Each row is a point on a tangle of strands that fork and nearly touch. The rows are in no order.
Two points are linked if the straight distance between their rows is under 80.8.
Q_918: [  4.7  14.4  -1.6 -12.3 -14.3 -14.4 -11.7   8.3  21.4 -16.6  26.4  -9.8
  22.2  25.7   2.4  15.4  10.8   7.0 -24.7 -12.3 -15.0   0.7  -5.8 -15.4
  12.0 -30.1 -12.9 -25.1   3.0  -9.8  23.1  22.6  -8.4  -1.1  20.6  -1.6
   8.2   3.8  17.6]
Q_513: [-14.5 -11.0   5.1  16.2   5.3  -7.6   8.1   7.7  20.8 -14.3  -9.2   3.5
  10.3  21.3 -14.4   7.0   5.1  -0.2 -13.1 -12.9 -10.3  35.9  29.3   5.9
  22.6 -12.3   2.4   1.3  -2.5   8.2   0.5 -12.5 -18.7  10.9   6.0   9.3
 -22.0 -14.2   7.6]
Q_511: [ 15.1  16.7  38.1  -2.9  -6.0 -11.3  -7.9  -3.9  -8.5 -11.7 -22.3 -15.6
   8.7  16.6   0.8  19.5 -19.1 -20.2  -5.0 -31.7 -12.3  37.5  37.0  -1.2
  31.6  12.4  -5.1   3.2  -0.5   8.2 -36.9 -31.1 -20.0 -14.0  -2.0 -12.9
   7.8 -41.7  61.7]
Q_110: [ -6.0  24.7  -8.4 -17.8  13.5   8.2  -6.3  -7.6  10.3 -30.0   4.8 -13.7
  14.4  -7.0  -3.3 -11.9  -1.9   4.4  10.4 -28.9 -15.4 -14.4  -5.9 -22.9
  -2.0   6.9   2.6  -3.4  10.2 -18.7  -0.2  20.9 -21.5 -17.7   8.2   3.7
 -14.4   8.2  11.2]
Q_631: [ 15.7  25.6 -11.0 -29.2  15.5  11.2  13.7 -15.6 -13.7  19.6   2.6  -3.1
  -3.9 -44.5  33.8 -18.9 -36.6  26.6  31.9 -25.5   4.4 -45.6 -25.6   6.4
 -12.9  29.3  -2.8   3.3  11.5 -11.8 -23.6  34.6  18.0 -27.4  -0.2  16.5
  16.6  23.9  -7.3]
Q_240: [ -3.6  -3.4 -14.0  -9.0 -27.1 -19.6  -8.7  21.5  22.2  -5.3  34.9  -0.5
  24.4  34.3  -3.7  28.8  27.4   1.7 -31.7  -5.4 -11.6   5.5 -18.2 -17.9
   9.0 -42.1 -11.7 -10.8  -8.0  -3.2  44.7  30.3   4.4  -0.8  19.8  -8.6
   8.2   3.4   3.3]
Q_308: [-13.4  18.1 -14.4 -14.3 -11.0   4.3 -11.6  -8.9   1.2  11.3  -1.6   7.5
  -1.3   0.0  19.4  -7.3   4.9   0.3   3.1  -6.2 -25.1 -39.2 -32.4  -5.4
   0.6  26.5   5.7   9.5  10.2 -13.9   9.8  26.0  -1.6  -5.7  -9.9 -26.2
   4.9   7.7   5.3]
Q_856: [ -7.3 -17.0  -7.0 -12.8  26.3  10.4  15.2 -23.5  -3.7 -40.4 -10.8  -9.2
  16.4 -37.2 -51.3  -6.1  19.2 -16.9  13.3 -27.9  21.9  -7.6  -9.2 -26.6
   5.4  27.9  16.2  22.4  -4.0 -21.3 -23.0  18.7 -12.6 -26.9   1.4   2.9
 -32.7   7.6 -21.1]
Q_200: [  3.8 -59.2 -10.8  31.6 -17.7 -15.1   0.4  30.4  11.0  -6.2  20.8  15.6
  21.6  26.8 -30.9  35.2  44.7 -10.5 -32.5  -8.5  13.1  40.5   2.5  -8.5
   6.8 -43.2   1.8   5.1 -18.1  13.8  32.4 -21.0  -0.8  21.5   5.5 -18.6
 -20.0 -13.6 -14.7]
Q_278: [-17.0 -22.7   7.0  19.5 -14.9 -13.8  -8.0 -10.7 -23.6  41.3 -27.5  14.2
 -39.8  -1.4  16.3  -7.1  10.1  -6.3  -7.3  24.5 -13.9  -2.9  -6.2  34.4
  -6.4  15.4   8.1  18.6 -12.5  35.2  -1.5 -46.7  31.0  20.1 -33.0  13.7
   4.0  -8.7 -10.6]
Q_273: [  7.6  25.6  16.5 -13.3  36.7  22.8  18.2  16.0  -2.3  12.0  -8.4   0.2
   6.5 -42.4  17.4 -21.2 -78.3  27.1  24.3  22.1  15.3  16.2   5.0  28.9
 -29.5   6.2 -14.9 -30.9   5.4  23.8 -35.0   0.9   2.7  -4.5  29.2  45.6
  41.9  10.2 -14.0]
Q_819: [ 51.4  17.8  23.2  -2.0 -17.0 -13.5 -33.4  16.7  -9.1  12.1  13.3 -16.2
 -15.4  12.0  36.4   2.3   0.2  -7.4   0.4  -0.5 -28.8  -5.2  42.2  18.3
  -3.9 -13.6  -2.0 -29.9   3.6 -13.3 -32.9 -20.1   6.1  -7.3  -1.1 -31.1
  27.2 -22.6  28.1]
Q_718: [ -6.7 -24.7 -10.9  12.0  -8.3 -19.0  14.7   1.1 -13.1   7.1 -11.1 -11.0
 -19.3  -6.3  -4.7  -9.6  29.6   7.6   6.3  24.1  24.1 -12.7 -10.7   1.4
 -21.7 -15.7   8.5   5.7  -5.2  -7.6  41.2   3.4  41.0  13.2 -19.8 -15.0
 -15.6  20.8 -27.8]
Q_134: [  5.9   5.2  18.9  14.5  33.3   3.2  23.9   4.5   8.3  -9.5 -11.2  -9.9
   4.1  -6.1 -17.7 -19.4 -10.1  -3.4  21.2   2.0   2.5  21.9  21.6   8.1
 -10.1  -5.8  -8.2  -7.9  -2.8   1.9 -24.6 -16.4 -13.4   3.0   7.9  27.1
  -7.5  14.6 -13.6]
Q_840: [ 53.2  26.8  19.8  -7.5   2.3   1.9 -29.0  -1.9 -12.8  -1.0  11.5 -12.3
 -18.3  -3.0  25.9  -9.9   0.6  -4.8  11.9   1.4 -27.4 -20.2  26.4   5.5
 -21.5   1.6  -8.3 -25.8   8.4 -12.9 -37.1 -14.4  -0.6 -15.7  -3.6 -24.1
  22.6  -4.6   8.5]
Q_518: [-27.8 -28.5   3.7  25.0  -5.1  -3.5   5.5  -9.2 -30.9  34.7 -32.5   5.9
 -38.9  -6.2   6.1 -12.8   3.4  -4.0  -6.6  29.5  12.0 -10.0 -19.2  20.4
  -9.8  11.7  14.8  23.4  -9.1  28.0  16.0 -30.1  31.9  14.6 -34.0  15.8
  -3.1   8.3 -16.1]
Q_469: [-17.7 -35.5 -19.4  -6.5  16.6   8.0   0.8  -3.9   5.5 -51.0   5.4  -8.9
  22.8   2.6 -58.2  15.7  35.8 -18.9 -11.8 -15.6  19.8  13.1 -15.0 -33.1
  18.4  -1.6   9.5   6.0  -7.2 -17.9   5.6  18.7 -11.1 -13.0  12.8 -11.3
 -28.4   2.6 -20.2]
Q_745: [ 60.0  35.9  16.5  -0.2  31.0  18.5 -14.5  -2.6 -18.0 -24.0   1.1 -28.5
  10.2 -21.3   1.7 -16.5 -14.1 -11.0  21.1   1.7  -7.3  -5.6  34.6 -12.3
 -24.0  -3.9 -17.1 -20.3   3.7  -5.7 -54.4 -38.4 -23.4 -18.8   3.1  -2.3
  18.7  -5.8   5.1]
Q_925: [-25.5   9.3  -5.7  -3.6   5.9  -7.3  22.9   8.9  18.6  -0.6   6.1  -0.6
   1.8   7.8  -7.8  -9.9 -15.4  30.0  17.7  23.6  17.6  15.8   4.9 -10.5
   1.3 -35.7  -2.3 -19.4  -2.2 -13.2  36.6  28.9   5.7  23.1  19.1  24.5
 -22.5  15.4  -9.0]
Q_804: [ 26.4  11.3  21.9  11.8  -3.7 -11.1 -17.4  12.5  -1.1 -17.0   1.3 -10.2
   8.6  14.1   5.2   3.0  11.6  -3.8  -5.7 -13.9 -18.5  24.0  27.0   4.6
  -0.9 -23.3 -10.5 -12.5   2.2  -4.9 -12.2 -23.0  -4.5   1.4   5.3  -9.7
   3.7 -10.9  11.8]
Q_290: [ 16.1   2.3  10.4  -3.5  42.8   7.5  33.1  -5.5   7.5 -20.3 -10.4 -17.5
   5.9 -30.0 -32.2 -22.4  -3.3  -4.8  31.3 -10.4  12.7  10.1   4.5  -4.2
 -10.0  10.2  -9.5   7.1   1.6  -8.1 -33.2   2.0 -13.7 -13.4   7.7  35.4
 -15.0  25.0 -24.7]
Q_464: [  2.5 -21.0 -21.3  -9.1 -25.7   4.0 -23.3   1.7  -1.8 -27.6  21.3   4.5
   6.9  11.1 -14.1  11.4  49.1 -15.4 -22.1 -10.2  -0.8 -23.0 -50.0 -15.9
  -3.1  22.1  11.5  12.4   0.0 -23.8  26.8  31.7   4.8 -17.5 -10.4 -50.5
  14.4   4.3 -13.3]
Q_266: [-19.1 -17.5  -5.9  18.2 -11.4  -8.6   1.2   0.4   7.6  -0.9 -17.1   4.3
   1.8  16.8  -1.0   3.9  18.0   9.1  -9.4   6.4 -17.4   7.8   0.8   3.0
   8.9 -15.3   4.2   6.9  -4.8   2.6  18.1  -0.4   5.6  18.1   1.5  -7.4
 -21.4  -2.5  -3.5]
Q_27: [-38.2  -8.4 -16.1   8.4 -12.5   8.5  -2.4 -12.0  -1.3 -11.4 -18.8  15.3
   7.0  25.2  -4.8  14.8  14.9  -5.1 -16.9  10.9 -12.8  -4.8 -22.4  -8.9
  25.8   7.5  19.3  20.5  -7.2   0.1  25.4  19.1  -6.3  -5.1   2.1 -14.8
 -14.2  -6.5  -5.2]
Q_53: [  7.9 -11.2   3.5 -10.9 -17.4  -6.3 -30.5  -7.7 -16.9  52.6 -15.1   6.1
 -29.1   1.3  37.6   2.6  10.6 -13.5   0.8  10.6 -49.3 -30.0 -14.9  33.9
   4.6  37.2   1.2   8.9   8.9  13.5 -12.8 -20.2  24.7   4.3 -33.7 -16.1
  21.4  -4.1   0.5]
Q_374: [-10.8 -49.4 -11.4  33.5 -14.8 -16.7  11.1  16.4  11.9   1.8   8.7  16.6
   2.4  24.8 -18.5  21.3  30.7  -2.4 -19.7   9.6  21.2  35.9   8.7  -3.8
   8.1 -37.7   5.5   5.4  -8.7  14.8  33.5 -15.5   7.5  31.7  -1.7  -7.2
 -24.5 -11.8 -14.3]
Q_381: [-13.6  -8.9  12.0   4.0 -19.9 -12.6 -15.9  -7.1 -19.4  46.8 -30.2  21.2
 -29.3  -2.6  37.6  -4.8  -2.2  -5.9 -10.4   6.1 -38.1  -6.3  -8.7  39.4
  11.4  22.8   8.2  21.9  -4.4  22.8 -15.3 -28.8  24.2   5.8 -25.5  -3.0
  15.7 -17.7   8.7]
Q_467: [  3.7  -5.7 -12.6  -7.4 -49.4 -13.2 -27.3   8.4   4.8  11.6  24.1  11.0
  10.8  41.1  19.9  24.1  31.0  -7.6 -36.1  -3.3 -29.7 -17.1 -29.5   5.9
  20.7  -4.6   0.4  13.8   4.9   0.8  33.6  23.3  -3.1   4.0  -5.2 -45.1
  28.1  -9.2  16.1]
Q_855: [ 67.8  42.1   1.2  -1.2  21.6  15.2 -18.2 -18.7 -11.2 -43.6  18.7 -39.1
  17.2 -19.8 -16.7 -23.5  -1.3 -23.6  16.1 -15.8   6.3 -15.3  24.1 -39.9
 -24.3   1.7 -12.6 -15.9   8.2  -5.4 -53.9 -40.6 -23.4 -14.0   8.5 -13.8
  11.3  -8.9  13.7]
Q_503: [ -2.4  23.3  -3.2 -10.1  -1.1  -1.1  -5.1  -1.0  17.5 -13.6   6.3  -8.6
  19.1  15.3   1.7   4.1   3.4   8.2  -3.3 -18.1 -24.8  -5.4   5.5 -16.6
  11.6 -13.8  -6.4 -19.1   7.4 -12.7   9.2  15.0 -12.3  -6.8  13.7   0.1
  -7.5   1.1  11.9]
Q_215: [  4.7   5.9  29.6  -0.6 -10.4 -11.7  -6.2   5.8   4.0 -25.9  -8.0 -15.0
  17.3  24.2 -14.4  17.3 -10.4 -17.2 -12.7 -32.7  -3.9  47.8  34.1  -7.9
  45.5  -6.5  -2.1   6.3   3.8  12.0 -17.2 -24.5 -25.7 -10.0   4.1 -10.2
  -1.2 -37.5  56.8]
Q_637: [ 30.2 -34.2 -10.1  18.9 -31.9 -13.0 -30.6  20.3   6.3  -6.2  25.9  -0.6
   6.3  25.2   2.1  12.8  62.9 -15.6 -29.7 -16.1 -23.4   1.4 -17.0   7.2
  -4.1 -10.0  -2.6   3.8  -1.0   0.1  18.5 -11.8  18.3  -2.4 -10.4 -45.3
   9.0  -0.7 -10.1]
Q_536: [-14.2 -48.1  -9.8  45.6 -15.3 -12.1   1.8  10.4  -0.6  14.1  -8.1  21.4
 -14.7  19.1  -6.8  13.3  30.4  -0.4 -18.6  21.9  22.4  22.6   7.9   6.9
  -0.9 -29.1  10.7  17.4  -9.7  23.6  34.4 -27.9  16.3  43.4 -16.1  -4.8
 -27.6 -12.4 -16.8]
Q_403: [-18.8  -4.9  13.1  17.7  29.6   3.0  36.3  14.8  16.5   2.7  -9.3   3.2
  -6.6  -3.9 -18.7 -24.9 -22.1   2.5  17.5  17.7  14.2  34.3  24.2  13.3
  -8.8  -3.5  -2.5  -9.5   0.7  12.7 -12.9 -13.4  -7.3  16.7   6.4  43.0
 -14.0  22.5 -21.4]
Q_497: [ 51.8  30.0  -6.1 -12.9  10.6  10.5 -26.4 -15.8   3.5 -41.7  25.2 -35.6
  17.7 -17.3 -12.6 -16.2   7.2  -8.9   5.8 -27.1   3.0 -12.8  10.4 -38.4
 -23.1   0.0 -12.8 -22.9   7.1 -16.2 -33.6 -19.1 -22.8 -14.6   9.3 -14.3
   8.9   1.2  17.3]
Q_353: [ -0.8 -58.7 -20.8  23.4   4.0  -0.7   2.0  21.6   9.0 -26.4  19.4   7.7
  34.7  14.6 -57.9  38.3  54.3 -15.3 -31.3 -10.9  19.5  32.1 -12.3 -16.1
   5.1 -29.3  -7.6   0.9 -23.7   2.7  27.6  -8.5  -6.9  -0.3  10.9 -18.2
 -23.8  -9.9 -27.0]
Q_446: [-46.7 -13.6  11.6  26.4  22.0  10.4  44.9   8.8  12.6  17.6   0.6  22.4
 -23.8  -1.9 -18.4 -16.9 -36.4  10.8  10.2  34.2  45.9  41.3  20.1  19.2
  -0.5   0.1   0.7   2.9 -13.1  20.4  -6.1 -16.8   5.3  32.0  -3.8  62.6
  -8.6  16.8 -21.8]
Q_40: [ 25.9  -8.3   7.5  11.6 -22.5 -12.4 -28.1  11.9  11.0  -8.6   7.6  -7.2
   0.9  17.1   7.2   0.5  33.8  -2.0 -10.3 -10.8 -29.1   1.3   2.6   5.8
  -3.6 -13.8  -3.5  -7.0   3.3  -1.8   1.5 -16.5   3.7   3.4 -12.1 -26.6
   7.4  -1.3  -0.6]
Q_39: [ 19.4  21.6  47.2   2.9   3.5 -11.5   2.0   8.8 -19.5   2.5 -23.8 -10.9
   0.7  -5.0   9.9   3.1 -36.6  -5.5   5.2 -15.4  -7.7  29.8  50.7  18.5
  15.4   5.4 -11.7  -6.8  -3.3  10.5 -53.1 -29.2 -14.3 -18.5  -0.6   3.5
  20.4 -40.8  49.9]
Q_373: [-23.9 -21.8  -9.5 -10.7  20.4  15.2   8.4 -17.6   6.4 -44.6 -11.8   0.7
  22.0  -8.4 -52.9   0.0  25.2 -16.6  -2.2 -22.8  16.8   1.2 -13.4 -28.3
   8.1  17.6  21.3  12.6  -0.1 -19.5  -5.9  22.6 -14.4 -19.9   7.7  -8.9
 -30.8   2.1 -11.1]
Q_109: [ 43.7  14.9   7.5 -25.0  15.2  14.0 -25.7 -11.1 -10.8  25.2   5.8  -0.3
 -13.2 -29.8  35.8 -16.7 -26.8  13.1  21.2  -6.1 -23.8 -45.7  -7.6   9.1
 -34.6  32.8 -10.3  -6.6  16.9  -5.2 -39.5   0.3   5.5 -25.9  -9.0   1.6
  25.1  10.0  -2.0]
Q_128: [-62.1 -17.7  -1.7  34.7  16.1  14.9  45.6  -3.1   1.9  24.4  12.8  26.7
 -40.8   2.3 -17.0  -2.7 -43.5  -5.2   2.7  50.5  75.6  34.1  23.6  21.6
  -2.6  -0.3   5.1  16.7  -9.0  27.5  12.5 -24.9   8.8  43.0 -11.4  64.4
 -14.1  26.1 -15.0]
Q_944: [-17.8 -30.4 -26.2  10.0 -21.3 -11.0   8.3 -10.9 -22.5   5.4  -5.6  -3.0
  -9.3  12.6   3.3   6.4  38.5   3.4 -12.9  29.5  21.2 -21.5 -32.0  -7.1
  -2.8  -4.5  12.1  12.7 -12.8  -6.6  56.4  24.2  37.1   3.1 -16.7 -37.3
 -13.1  10.8 -21.9]
Q_470: [-49.1  -0.2 -11.0   9.8  -5.7  -5.4  23.9   4.0  13.6  11.4   0.6   6.9
 -12.6  12.5  -3.3  -1.1 -13.2  18.4   3.0  37.4  27.0  16.0  11.9  -5.9
  15.5 -32.4   5.9  -2.4  -2.7   1.9  53.1  17.4   6.1  41.1  11.8  28.7
 -33.6   3.4  -7.8]
Q_978: [-59.7 -15.6 -12.1  32.2  -7.4   5.0  27.0  -3.3  -6.6  26.9 -13.0  20.0
 -43.8   6.6   2.9   2.0 -27.6   4.0   0.8  51.5  66.3  20.4  21.9  10.1
   0.0 -15.2  10.0  15.4 -11.4  23.6  36.7 -17.2  13.3  52.0 -21.1  47.1
 -23.2   9.3  -8.9]
Q_361: [ 37.2  10.2  24.0  -9.1 -29.7 -22.3 -33.1   9.6 -12.0  36.8   5.3  -6.0
 -25.8  14.0  43.0   5.4   0.5 -12.2   3.5   2.7 -46.9 -10.2  23.3  31.5
   2.2   8.6  -0.7  -9.9   9.3  -4.2 -27.0 -10.8  18.3   0.5 -10.9 -43.9
  33.9 -15.1  29.6]
Q_16: [ 46.7  40.2   9.0 -16.9  34.9  25.2 -12.2 -15.1  -8.6 -11.8  -3.5 -16.2
   9.1 -40.4  11.9 -20.0 -36.1  -0.1  22.8 -13.2   8.2 -23.8  19.7 -15.1
 -34.1  24.1 -10.5 -10.0  17.6   0.9 -58.7 -21.6 -29.0 -25.1   6.1  18.2
  19.3  -1.4   7.1]
Q_441: [ 27.2  35.4  -4.3 -33.0  15.4   9.5  16.4  -3.6  -5.4   4.5   3.7 -14.5
   4.6 -40.1  31.4 -30.0 -33.5  34.9  35.7  -3.5   5.4 -23.7  -6.9  -1.1
 -24.9  16.0  -7.2 -11.7   2.1 -21.7 -11.3  36.1  15.0 -21.2   8.1  13.0
   8.0  25.4 -11.1]
Q_286: [ -3.3 -49.1 -19.5  -5.0   9.7   5.2  -2.5  13.8   8.2 -42.7  22.8  -1.1
  32.7   8.7 -62.9  33.8  51.7 -17.7 -29.4 -13.8  20.1  21.0 -22.3 -34.6
   9.4 -20.9  -9.0  -9.8 -21.8 -11.1  21.8  -0.1  -8.9 -12.9  17.9 -14.8
 -19.9   0.0 -26.5]
Q_955: [ -7.0  15.1  27.6  -0.6  43.8  33.4  35.4  20.2   6.5   2.9  -1.3   3.3
   2.5 -24.0  -3.7 -27.4 -74.1  15.7  21.9  22.9  28.4  32.6  11.7  41.0
 -16.3   3.9  -8.7 -26.4   8.9  29.3 -43.3  -7.1 -10.9   8.9  23.8  56.6
  41.8  16.5 -11.6]
Q_413: [ 18.1   3.1  -5.7 -17.5  21.4   5.1   6.5 -28.4  -7.1 -37.8  -3.4 -10.1
   8.7 -48.8 -45.4 -21.2  11.8 -18.6  18.5 -43.8  27.7 -20.1 -11.6 -25.6
 -11.8  32.7   8.6  24.8   5.7 -15.1 -38.5  14.2 -15.4 -28.1  -1.2   5.2
 -17.9  15.7 -20.9]
Q_242: [-49.1 -16.2 -11.6  29.1  -8.5  -4.9  20.0   0.5   4.8  14.9   2.3  15.5
 -26.2  10.8  -1.5   0.1 -22.0   7.7   7.1  43.2  65.7  16.3  21.9  -4.6
  -5.3 -33.8   2.1   5.5   1.7   7.2  50.5  -7.5   9.6  48.6  -9.2  27.8
 -34.2  10.6 -12.3]
Q_770: [-15.9   2.3  18.2  -9.4  -7.4 -11.5   4.7  -2.1  19.0 -15.5  -5.3  -9.2
  19.1  29.3 -15.2  18.6  -5.0 -13.2 -21.1 -23.0 -11.8  41.7  36.9  -2.9
  42.1  -5.7   6.6   5.8   5.0  10.7  -4.8  -8.4 -25.9  -2.7  11.5   1.7
  -6.9 -21.6  34.8]
Q_31: [  3.9  35.2  -2.3 -24.0  15.3  18.3  -9.7 -19.6  10.1  -0.1   3.7  -1.8
  10.3 -29.3   3.9  -8.9 -28.2   0.5  17.9 -33.4  -9.1 -38.2 -11.2 -24.8
  -8.6  32.1   7.5   4.3  17.7  -7.7 -22.8  12.6 -25.7 -21.8   0.1   6.1
  -6.7  10.2  17.4]
Q_176: [-13.9 -24.2 -19.2   8.0 -17.0 -11.1  -0.7  13.1  14.5 -15.9  22.7   7.3
  22.3  24.0 -26.1  26.6  34.7   2.0 -23.5   4.1   5.2   4.2 -24.8 -17.4
   6.7 -32.2  -8.6 -11.3 -12.4  -9.0  45.4  21.5   7.4  -1.3   8.5 -11.7
  -8.0  -0.3 -13.1]
Q_619: [-29.6  21.7 -18.0  -8.7 -14.1   9.5   2.4 -14.7  -7.5  31.0 -17.9  10.4
  -6.2   9.9  28.2  -2.3  -4.3   9.0  -1.5  11.8 -25.9 -42.2 -32.0   8.9
  20.5   8.0   9.6  12.7   0.7  -6.2  29.0  25.2   8.7   9.0  -3.1  -8.2
  -0.5   4.8   5.6]
Q_821: [-43.7  27.9  20.7  -3.4  -0.2  -3.5  19.5   1.9   4.3  44.4 -23.3  19.9
 -25.3   1.4  25.3   5.8 -59.8  23.2  -0.7  16.5  -4.2  19.1  19.3  41.3
  18.3   0.1   1.2  -0.3  -7.8  23.3  -3.5  -8.8  12.5  19.5  12.1  42.6
  18.6 -24.7  24.3]
Q_703: [ 26.3  16.9  -4.9 -34.2  14.0  14.6  -6.4 -13.0 -10.2  33.4  -3.1   5.3
  -8.8 -36.8  43.2 -13.1 -34.7  19.7  29.4 -20.3 -10.1 -58.2 -33.0   7.8
 -26.1  41.9  -7.2  -1.3  19.8  -6.2 -29.0  18.3  10.1 -31.4 -12.1   9.3
  21.5  12.5   3.8]
Q_235: [ 43.7  12.3   6.0 -11.4  11.8   3.5 -22.0  -6.5 -11.4   7.0   6.8  -9.4
 -11.4 -15.2  33.4 -19.2  -4.3   4.0  16.3   0.3 -30.7 -30.6   6.6   8.5
 -32.6  16.6  -7.4 -18.0  12.8 -16.4 -32.7  -2.5  12.3 -15.4 -12.5 -15.0
  16.2  11.0  -2.1]
Q_615: [ 28.3  -0.4   4.7  -6.6 -27.0 -14.2 -32.6   3.8 -10.4  29.9   4.3   1.8
 -23.9  12.5  39.8   0.3  19.5 -18.5   0.4   3.6 -51.1 -20.1   5.7  24.8
   4.1  24.9   0.6  -2.0  16.0  -4.3 -15.0  -8.0  15.3   3.1 -22.2 -41.4
  21.4  -4.7  12.7]
Q_80: [ 18.4  34.5  -3.6 -24.1  13.1   0.2  23.4  -1.7  -0.9  -9.9  -0.6 -22.6
   2.3 -32.3  11.6 -27.6 -19.8  32.1  37.7   3.7  13.0  -2.8  -0.3  -3.2
 -20.2  -6.3  -0.9 -19.8  -1.5 -29.7  -1.7  38.0  19.9  -5.0  16.2  22.4
  -1.9  25.0 -12.6]
Q_506: [-29.7  38.1  -6.2 -16.2  -0.1  10.9   1.5  -5.5   4.0  25.5 -12.3   6.3
  -4.7   1.4  27.6  -5.1 -31.7  20.2   8.6   8.3 -28.9 -27.3 -13.6  13.8
  15.3   4.8  -1.3   0.5   0.8  -2.6  16.2  24.7  -0.7   4.9   7.9  11.3
  -2.2   1.1  21.2]
Q_954: [-16.2 -43.9 -30.8   8.5 -16.4  -3.6  -0.3   7.8  -2.9  -9.0  15.5  14.0
  26.7  25.6 -31.4  38.1  42.8  -0.9 -31.1  14.4  19.1   7.5 -34.2 -25.0
   2.7 -20.7   1.0   1.6 -20.1  -9.4  48.2  34.4   7.2  -4.1  11.7 -26.5
 -14.4  -8.2 -24.1]
Q_428: [-16.1  -7.7  -8.0  -2.7 -43.6 -11.1 -20.5   3.1  -4.8  14.0  -8.1  24.6
   2.4  31.2  23.9  23.9  23.0  -3.0 -28.0  -0.4 -31.6  -4.1 -21.3   9.9
  36.1   4.5  10.5  27.9  -3.6   9.1  20.4  11.0 -16.3   3.7  -4.6 -36.7
  14.7 -28.9  29.1]
Q_66: [ 20.9   1.5   2.6 -19.6  32.4   8.5  36.6 -14.4  -8.1 -29.9  -7.5 -16.2
   7.8 -59.9 -25.2 -22.3  -7.2  -4.7  37.1 -30.0  26.6  -2.3  -4.9 -14.7
  -8.7  20.7   1.6  14.0  -5.2 -14.3 -41.5  16.6  -5.2 -30.9   5.5  33.1
  -8.0  28.5 -22.5]
Q_636: [  8.3  13.8 -19.3 -21.8 -30.4  -5.4 -20.2   5.8  13.6  -2.9  21.2   4.2
   3.8  23.4  18.9   7.5  25.3  -1.0 -17.5  -7.7 -25.8 -31.8 -28.7  -8.5
   3.4   3.6  -0.6  -9.5  12.2 -18.9  24.9  32.4  -7.6  -2.6  -1.1 -35.2
  16.0   8.4  16.5]
Q_468: [-20.8 -37.0 -25.6  18.1 -26.3 -10.1  -8.6  -6.0 -13.5  11.1  -5.8  14.4
   5.7  29.2  -7.0  24.5  47.6  -6.4 -33.1  25.5  12.1   0.1 -32.6  -8.2
   7.8  -9.1  10.6  19.3 -12.8   3.6  52.5  12.7  11.1   6.0 -12.8 -37.8
  -7.9 -12.1 -18.7]
Q_78: [ 31.1  39.7  32.5  -6.2  18.4   8.1  -8.4  -6.9 -15.7  -4.7 -11.1  -8.1
   3.6 -14.9  16.6   1.9 -44.4  -4.0  11.3 -25.5 -15.2  -1.2  41.0  -5.3
   3.6  16.0 -12.7  -9.8  14.9  17.2 -53.4 -35.8 -23.3 -25.2   0.1   6.0
  24.2 -33.8  39.9]
Q_157: [-23.6 -34.9  -6.1  35.2 -11.4 -14.8  10.2  -0.2  -7.7  19.8 -10.4   8.2
 -24.6   7.3  -1.6  -0.1  20.8   1.7  -0.8  31.3  33.2   6.9  -1.0   6.5
 -18.1 -23.3   4.3  13.1 -11.9   9.6  37.1 -24.2  25.5  35.8 -26.8   0.7
 -25.2   9.8 -22.7]
Q_734: [-28.4  44.4   9.0 -11.1  -2.9   4.6   9.1   2.2   5.6  47.4 -20.1  14.5
 -15.0  -5.7  41.8   0.4 -59.1  18.6  10.0   7.6 -21.6 -14.9   6.3  31.0
   9.7   1.9  -7.7  -8.0   4.9   9.2   3.1  11.2   5.9   8.7  18.2  25.2
  13.2 -12.7  22.0]
Q_562: [-17.7  20.5  -5.9 -21.1  16.0   5.4  32.1   1.3  13.6 -11.1  -0.1 -12.7
  10.9 -12.0  -8.2 -20.4 -18.3  28.1  21.6   1.2  12.6   0.7  -0.5 -10.3
   5.9 -14.3   3.7 -13.1  -3.3 -28.5  19.0  34.0   4.6  -5.0  21.4  33.0
 -24.8  22.2 -12.4]
Q_901: [ 23.0 -19.2 -15.6  -6.6 -31.0  -5.0 -40.5  11.5  10.6 -22.9  29.9   4.7
   9.2   9.2 -10.4  11.6  59.8 -19.0 -26.4 -16.3 -17.4 -10.6 -40.5  -9.7
  -7.4  10.8   0.5   1.4  -3.9 -15.6  20.0   6.1  -1.2 -12.0 -14.7 -53.0
  25.1   4.1  -6.0]
Q_630: [ 24.1  40.4   7.6 -27.1  28.4  23.5 -17.9 -29.8   1.1  -2.8  12.4 -10.3
  12.6 -41.6   2.0 -13.4 -49.1   3.7  21.9 -30.7   5.4 -39.4   1.9 -28.3
 -22.3  41.4  -3.7  -1.7  29.9   4.7 -38.9  -7.0 -28.5 -31.8   4.6  20.9
   4.9  -2.1  21.5]
Q_909: [-13.2   7.7  28.3  14.1  42.2  13.4  46.6  16.7  18.1   4.3  -1.4   6.7
  -9.3 -16.3  -8.9 -23.8 -48.3   2.0  24.8  21.7  23.1  40.3  24.5  35.6
 -13.4   2.4  -7.0 -11.9   2.5  28.7 -31.0 -14.8 -11.3  19.6  15.8  55.8
  18.1  17.0 -19.0]
Q_321: [-29.6 -21.7 -16.7  18.4 -31.6  -5.7  -9.6  -3.0 -14.1   7.0 -15.0  29.6
   4.1  42.2   3.2  33.4  27.8  -5.9 -36.0  16.6 -11.9   8.8 -24.9  -2.3
  34.7  -0.8  16.8  35.7 -14.7  12.2  32.5  15.6  -8.5   3.3   0.4 -25.3
  -4.4 -30.6  -5.4]

A fork is a point with three links, a tip a point with one. Leave the first point through the second and follow the links. Name the first fork or tip that comes.
Q_78; Q_39 => Q_321
Q_134; Q_290 => Q_468
Q_31; Q_630 => Q_497
Q_703; Q_631 => Q_403
Q_513; Q_770 => Q_78
Q_840; Q_819 => Q_518

A fork is a point with three links. Follow the links from the first point to the second and name the forks in between, in order.
Q_31; Q_157 => Q_468
Q_240; Q_428 => Q_468, Q_321
Q_468; Q_39 => Q_321
Q_511; Q_718 => Q_321, Q_468
Q_909; Q_200 => Q_403

Follow the links from the first point to the second, and from the first to the third. Name the last point that the two ways share.
Q_242; Q_856; Q_273 => Q_403
Q_619; Q_240; Q_215 => Q_321
Q_240; Q_821; Q_413 => Q_468
Q_718; Q_467; Q_513 => Q_321
Q_745; Q_718; Q_770 => Q_468
